A landscape with many valleys, sampled at points; each row gives a point and its height.
A ball rolls from a point to whichever of its 2 nearest points has the largest drop for the distance, and stops where none of them is lower. Distance is the straight distance between rows; heights are no part of it.
J995: -7  -16  23  -26  18  -1  6  4  7  11  -18  17  -19  4  43  17  5  9  4  6  (h 4.44)
J99: -12  -5  19  -1  -4  -7  31  1  21  0  1  0  -38  14  27  -3  -6  10  12  -13  (h 5.17)
J886: -7  -9  17  -30  6  -7  -5  31  6  10  20  -2  26  10  31  6  -8  20  9  -4  (h 2.47)
J440: -22  0  16  11  3  -30  8  -12  -12  0  -14  3  -19  11  10  0  11  -5  -9  17  (h 4.52)
J808: 13  2  -36  -3  -17  9  -8  -13  -37  8  9  11  8  3  -17  -22  -21  -17  -7  -12  (h 1.41)
J72: -3  17  15  -4  1  1  6  7  16  -13  6  -5  -4  -8  0  10  -24  -11  5  3  (h 6.19)
J175: -8  -12  -15  5  38  12  -17  -5  1  4  5  -18  -1  -9  4  12  1  3  -7  6  (h 3.63)
J91: -6  15  25  -8  -1  2  -33  3  -12  -14  -6  -2  7  0  -15  -4  -22  -17  1  4  (h 5.90)
J770: 2  13  8  9  -5  -7  9  -18  5  -8  -24  -13  -31  4  -15  -29  2  2  -15  20  (h 4.30)
J360: -9  25  7  -18  3  4  -13  -27  -10  -11  -6  18  6  -11  -15  7  -9  -20  -5  -28  (h 1.77)
J24: 15  6  -21  7  10  1  -6  -29  4  -9  -10  -16  -4  -11  -6  -20  11  2  -4  2  (h 2.17)
J290: 10  1  13  -10  -12  -27  9  21  8  1  1  12  5  5  29  6  9  0  14  18  (h 4.64)
J469: -18  -2  24  -11  14  7  -8  -10  21  4  -20  11  -10  4  -5  -9  -11  1  -3  23  (h 4.27)
J588: -5  23  17  19  -5  -13  9  5  1  -13  10  -4  -14  -13  -1  25  20  -8  -18  -14  (h 5.21)
J740: -2  2  25  7  -8  -2  -7  -10  9  1  -44  25  -38  -5  -8  7  21  -2  -11  -7  (h 4.66)
J405: 0  24  27  15  -6  -12  -17  -6  -9  -20  -14  -8  -10  -4  -16  0  6  -14  -12  -4  (h 5.42)
J49: -15  -9  -16  16  -6  -1  -13  4  9  8  6  -3  23  10  -5  -12  -9  3  8  13  (h 3.17)
J227: -15  -16  -3  10  -3  -2  24  4  8  12  0  -13  5  11  19  -3  -24  9  -3  22  (h 2.50)
J485: -20  11  20  4  4  -8  24  -21  17  -2  -13  6  -27  -1  12  19  13  3  -13  -21  (h 5.38)
J282: -15  -13  -2  5  11  -16  1  -18  -6  8  -11  3  -13  11  14  -12  9  -3  3  21  (h 3.90)
J758: 7  -6  20  -10  -12  -22  15  19  3  -2  13  0  10  10  38  8  -6  5  20  -7  (h 4.74)
J807: -6  -27  -29  27  -2  22  -1  30  11  19  -5  3  0  10  2  3  1  22  1  19  (h 2.64)
J531: 25  -6  23  2  7  14  -28  -3  -8  -6  -13  -19  -11  4  -8  -20  7  -6  8  7  (h 5.88)
J993: -9  -14  4  0  12  -11  -31  12  -6  8  2  0  12  10  12  -4  7  6  6  21  (h 3.21)
J476: -3  -20  -19  11  3  3  18  -2  22  12  6  -2  -9  7  23  -5  0  10  18  -4  (h 2.76)
J379: 1  11  6  11  -8  -15  26  -11  13  -5  -8  -3  -14  0  -10  -11  4  -3  -10  18  (h 3.94)
J591: -3  -11  -14  18  -9  11  -24  -5  5  9  -4  -11  22  16  -21  -34  1  8  5  4  (h 3.45)
J806: 1  14  18  11  -4  -7  24  6  14  -14  11  -11  -22  -6  14  20  2  -2  1  -20  (h 5.16)
J876: 27  12  21  4  -5  15  -25  -16  -6  -11  -15  -30  -17  11  -6  -18  15  -6  11  -17  (h 6.15)
J734: -11  6  32  2  5  -10  -33  0  -4  -7  -21  -3  -4  8  2  -4  -8  -7  -2  18  (h 5.59)
J66: -12  3  -2  5  -5  -8  12  -2  1  -6  19  -18  18  4  15  7  -22  -5  8  -15  (h 1.24)
J723: 8  -2  -36  31  -8  -3  15  -12  -2  0  -20  -13  -17  -2  10  -13  4  2  -9  16  (h 1.25)
J888: 11  -8  21  -21  7  -8  6  14  10  5  -5  13  -2  1  29  9  4  3  9  24  (h 4.53)
J832: 11  4  -13  17  -14  -4  -14  -14  3  -4  -1  -4  12  7  -16  -31  9  -7  14  -4  (h 2.95)
J962: 26  7  -35  22  -23  14  5  -11  -15  -10  -13  -3  21  -13  -9  -15  -2  -8  -5  -1  (h 0.69)
J550: -6  1  13  5  -2  -6  -6  -5  -2  -2  -23  -4  -38  12  -6  -29  1  -2  -2  26  (h 4.72)
J209: 8  10  17  7  5  1  1  -23  10  -9  -29  12  -28  -12  -9  4  24  -7  -12  -7  (h 4.46)
J570: 8  14  21  -4  -9  -2  25  8  6  -19  20  -7  -10  -7  10  16  -13  -7  7  -34  (h 5.13)
J982: 10  14  1  11  4  -9  11  -25  9  -8  -13  2  -28  -10  -8  -7  33  0  -12  -4  (h 4.28)
J715: -7  9  12  -6  5  3  -15  9  3  -9  8  -5  8  -5  -10  2  -26  -14  3  12  (h 6.07)
J964: 0  -12  3  -34  15  5  -15  33  -6  12  18  17  26  6  -25  13  12  17  2  4  (h 2.69)
J365: 0  -14  -32  34  -6  32  6  19  14  10  -9  -3  9  1  7  1  -14  13  -5  14  (h 2.86)
J226: 9  -19  -17  -6  -5  6  -18  32  -20  13  17  11  30  1  1  4  0  1  11  9  (h 1.74)
J810: 16  0  -9  -6  7  1  10  -6  -14  -7  17  -2  6  -14  9  16  -3  -21  10  -15  (h 5.03)
J249: 21  14  -5  4  -24  -10  14  0  -16  -10  9  9  2  -9  -21  -6  7  -24  3  -2  (h 1.75)
J554: -7  -17  3  12  -10  -8  17  14  -1  3  8  -20  19  11  29  9  -25  5  6  7  (h 1.85)
J505: 15  2  29  -7  2  -3  -5  2  -5  -10  -18  22  -5  -17  4  30  9  -19  1  -4  (h 4.89)
J953: -6  8  35  -13  -12  -19  7  14  8  -10  10  6  3  9  29  17  -7  2  16  -19  (h 4.79)
J569: 6  1  36  2  -11  -6  -5  0  8  -1  -40  29  -17  -11  -2  25  12  -7  -7  -2  (h 4.80)
J235: -19  -22  17  -19  32  11  -13  3  9  14  -4  9  -5  4  27  22  4  14  2  0  (h 4.33)
J797: 18  11  -15  27  -19  -14  17  5  2  -10  7  -2  -6  -12  -8  0  20  -10  0  -4  (h 2.01)
J221: 9  27  16  4  -13  -9  -7  -15  -11  -19  -4  -9  0  -5  -28  -15  6  -14  -8  -8  (h 5.58)
J110: -4  -11  -36  16  1  8  25  -7  0  7  -16  -13  -23  -3  15  -10  -8  4  -9  19  (h 1.52)
J3: -23  11  32  -10  -5  -21  -1  1  13  -5  -1  10  6  11  18  15  -10  -4  9  -1  (h 4.88)
J799: -24  -6  13  -14  11  5  14  -2  14  5  -13  10  -34  7  15  -1  -11  3  1  18  (h 4.90)
J925: -9  -1  10  -19  2  -16  -19  26  -1  6  11  4  25  7  23  5  -5  6  8  18  (h 2.72)
J478: 10  13  -33  0  -5  3  23  -22  11  -7  10  -11  16  -16  4  -1  -6  4  3  -16  (h 1.60)
J936: -10  3  33  10  -3  -25  -15  -7  -11  -6  -27  7  -21  12  6  -5  14  -4  -7  14  (h 5.09)
J698: 3  -15  13  -24  13  7  -26  23  -13  9  6  3  26  4  -21  -4  5  11  -4  20  (h 3.09)
J564: -12  -25  -25  4  17  19  13  5  3  16  -5  -9  -21  2  7  -11  -6  10  -5  24  (h 1.92)
J529: -1  -15  -14  -19  12  15  -10  25  -19  12  25  10  19  4  -42  13  -3  8  -4  -6  (h 2.31)
J714: -9  -11  -11  3  17  2  3  -14  23  7  9  2  -5  3  14  -2  8  2  17  -6  (h 2.98)
J825: -19  -12  14  -9  5  0  12  9  22  8  3  1  -28  15  30  0  -12  12  15  1  (h 5.10)
J134: 3  10  -17  7  -14  -12  -14  -15  -16  -5  11  6  16  3  -11  -18  3  -20  14  -15  (h 2.52)
J171: 7  -2  15  4  -13  -22  21  -3  3  -1  -8  6  7  6  -3  -8  3  -6  0  27  (h 3.54)
J460: 10  3  -21  -5  -9  5  -24  -16  -31  1  10  1  14  6  -20  -28  -6  -16  5  -19  (h 1.99)
J204: 20  2  -35  11  -21  16  5  -3  -29  -1  2  8  16  -8  -10  -10  -17  -20  -3  -6  (h 1.04)
J857: 1  -10  -19  -14  10  21  -12  8  -11  10  22  6  19  -5  -27  -1  -8  -4  1  -4  (h 2.16)
J116: 10  -6  17  -10  16  2  -1  -1  -4  -8  0  9  2  -16  17  25  1  -17  7  -3  (h 4.95)
J444: -11  -20  8  -12  32  12  -7  0  2  8  12  -5  11  -4  14  20  -2  5  1  0  (h 4.12)
J731: -4  34  22  -2  -6  1  19  -6  21  -16  -8  0  -12  -18  -13  18  -4  -1  -20  -10  (h 6.36)
J158: -3  38  19  3  -11  3  6  -10  22  -13  -22  3  -21  -23  -22  10  15  10  -34  -9  (h 6.42)
J623: 15  1  -38  31  -12  10  7  -11  2  -4  -18  -9  10  -7  4  -13  -2  3  -6  8  (h 0.97)
J213: -14  -18  -11  -4  -9  -1  -5  32  2  21  8  11  43  19  -7  8  5  30  0  7  (h 1.54)
J737: -3  -19  -24  -14  -4  13  0  29  -20  23  23  22  29  13  -30  15  -1  14  1  -14  (h 2.00)
J771: 29  27  11  6  -9  6  -16  -19  -1  -18  -16  -32  -24  -1  -11  -21  23  8  -4  -13  (h 6.33)
J651: -9  -17  0  5  -11  -15  32  -6  6  12  -10  3  4  14  17  -9  -9  5  -1  28  (h 3.00)
J690: -14  9  30  9  -6  -11  6  -6  10  -2  -17  16  -10  -6  11  38  14  -4  -12  -27  (h 5.50)
J229: -12  -31  -17  -2  17  20  9  20  18  22  7  0  -23  7  8  -1  4  23  9  12  (h 2.27)
J761: 6  5  -15  11  12  -5  -12  -19  -8  -9  0  -18  6  -9  -1  -6  1  -8  -2  0  (h 2.57)
J94: -9  22  2  -19  -2  -5  -5  -17  -15  -7  16  16  4  -3  -8  8  -14  -25  3  -25  (h 1.27)
J836: 7  -5  -40  1  -1  22  7  -9  3  5  13  0  27  -11  -7  -4  -8  -1  3  -13  (h 1.28)
J773: -20  29  -9  15  -9  -14  17  -8  11  -5  -7  -5  -44  -2  -7  -9  23  12  -22  3  (h 4.54)
J782: -2  -20  8  -25  11  4  0  14  19  20  7  17  20  7  0  -7  8  18  7  23  (h 3.12)
J522: -6  -24  23  -31  16  9  0  26  3  8  25  -4  22  6  16  14  -7  25  7  -20  (h 2.34)
J523: 3  22  -18  14  -8  -15  20  -18  12  -6  -8  -5  -33  -8  -8  -15  31  13  -16  1  (h 4.42)
J794: -25  -16  -3  -2  2  -3  -7  15  7  17  13  -1  36  17  -6  0  -7  17  2  15  (h 2.26)
J433: -16  -16  -2  1  34  13  -22  -14  1  10  -8  -11  -9  2  -7  -10  6  10  -11  12  (h 4.38)
J557: -3  12  18  -23  3  19  -30  -16  -5  -5  -14  21  6  -10  -23  -1  -15  -19  1  -20  (h 2.42)
J150: 6  26  -22  11  -14  -7  5  4  -5  -18  14  -20  1  -14  -3  7  -18  -11  -3  -3  (h 3.28)
J392: 18  23  -19  9  -4  -5  -22  -14  -21  -21  0  -28  0  -12  -11  -12  1  -7  -5  -11  (h 2.97)
J122: 17  14  19  -5  -15  -2  -9  -19  -27  -13  -4  -13  10  5  -22  -25  -1  -17  -2  -9  (h 5.75)
J675: -4  -23  -2  -21  12  17  2  28  -12  11  37  -5  22  5  -2  20  -11  14  8  -24  (h 2.20)
J216: -18  21  3  -9  0  -7  6  -18  5  -12  19  -5  13  -1  1  9  -20  -12  4  -24  (h 0.77)
J350: 4  -13  2  -38  5  6  -2  27  3  19  22  22  35  4  -3  4  6  14  8  2  (h 2.87)
J179: -9  -26  -8  5  25  13  -14  -1  1  16  -3  -12  8  9  -27  -12  10  19  -12  15  (h 5.00)
J914: -2  22  21  -5  4  4  0  -10  17  -12  -14  4  -7  -16  -7  18  -14  -11  -7  -4  (h 6.28)
J687: 7  26  -1  -16  -7  2  21  -1  -14  -14  25  -1  -14  -10  3  19  -21  -16  -5  -37  (h 5.11)
J974: -4  -9  -15  18  -9  -14  25  0  10  6  -1  4  -29  10  20  -4  11  -1  13  7  (h 2.51)
J600: -16  -9  5  -2  19  -8  0  -25  8  4  -9  14  -15  6  20  4  14  -4  8  -2  (h 3.37)
J370: 24  -16  4  5  5  9  -29  5  -18  -3  -3  -16  3  -1  -5  -16  5  -9  8  12  (h 5.65)
J556: -14  -15  13  -16  12  1  -12  6  17  15  -7  15  -3  13  1  -18  5  14  5  29  (h 3.53)
J902: -17  6  13  3  -2  -10  42  -14  18  -1  -2  -5  -35  7  15  2  8  9  -7  -16  (h 5.26)
J785: 12  -1  -16  25  -10  -13  13  2  8  -3  3  -1  -6  -2  8  3  8  -9  13  3  (h 2.21)
J409: 5  -19  -8  -14  1  10  1  25  -9  9  26  3  24  1  14  12  -11  0  17  -7  (h 2.03)
J718: -2  -33  -13  9  2  18  11  33  19  24  9  -2  -1  11  13  5  -4  26  9  9  (h 2.44)
J930: 3  -17  -28  18  15  9  -8  -2  -7  4  6  -19  17  -9  5  3  -5  -2  -2  7  (h 3.08)
J144: 12  -24  -3  5  15  15  -26  3  -17  7  -1  -20  18  3  -18  -14  6  5  -4  10  (h 5.40)
J755: 23  34  -1  -2  -6  -4  -7  -25  -1  -25  -16  -22  -18  -18  -15  -13  21  24  -21  -2  (h 6.46)
J671: -4  -14  -20  -12  -15  9  6  41  -17  18  8  26  43  20  -20  21  4  31  -1  -12  (h 1.83)
J501: 5  -7  -47  0  1  30  -7  4  -10  11  17  5  25  -7  -26  -4  -5  4  -5  -18  (h 1.63)
J842: 7  13  -27  2  5  -6  18  -33  14  -9  0  -8  5  -13  4  -5  12  7  -4  -8  (h 1.81)
J932: 11  7  -1  -22  9  16  12  -2  -16  -9  22  2  -2  -14  4  19  -25  -23  1  -21  (h 5.08)
J32: -13  28  26  23  -9  -13  -12  4  -2  -13  -12  0  -15  -11  -11  24  14  -8  -25  -11  (h 5.28)
J170: 19  32  -32  12  -21  -7  -7  -2  -15  -20  4  -17  -2  -15  -15  -8  -7  -5  -5  -5  (h 3.16)
J882: 26  -1  -5  -11  -19  -6  1  7  -29  0  10  23  9  -2  -11  -11  -5  -25  12  5  (h 1.37)
J61: 16  -14  -24  -9  -14  10  -13  19  -29  12  17  23  20  2  -6  -6  -10  -14  12  2  (h 1.40)

Call two points neighbours if one is among the 2 nearest of the other. Go from one point of each pair to the other, from neighbour to neighbour, staying as low as possible. Name the highest point that can't be avoided.
J882 and J216 => J936
J962 and J836 => J591
J836 and J213 => J529

For each start below, name the point where the ball stops.
J807 => J962
J550 => J216
J150 => J836
J902 => J964
J591 => J962
J405 => J982
J731 => J882
J993 => J882
J282 => J882
J932 => J982
J930 => J836
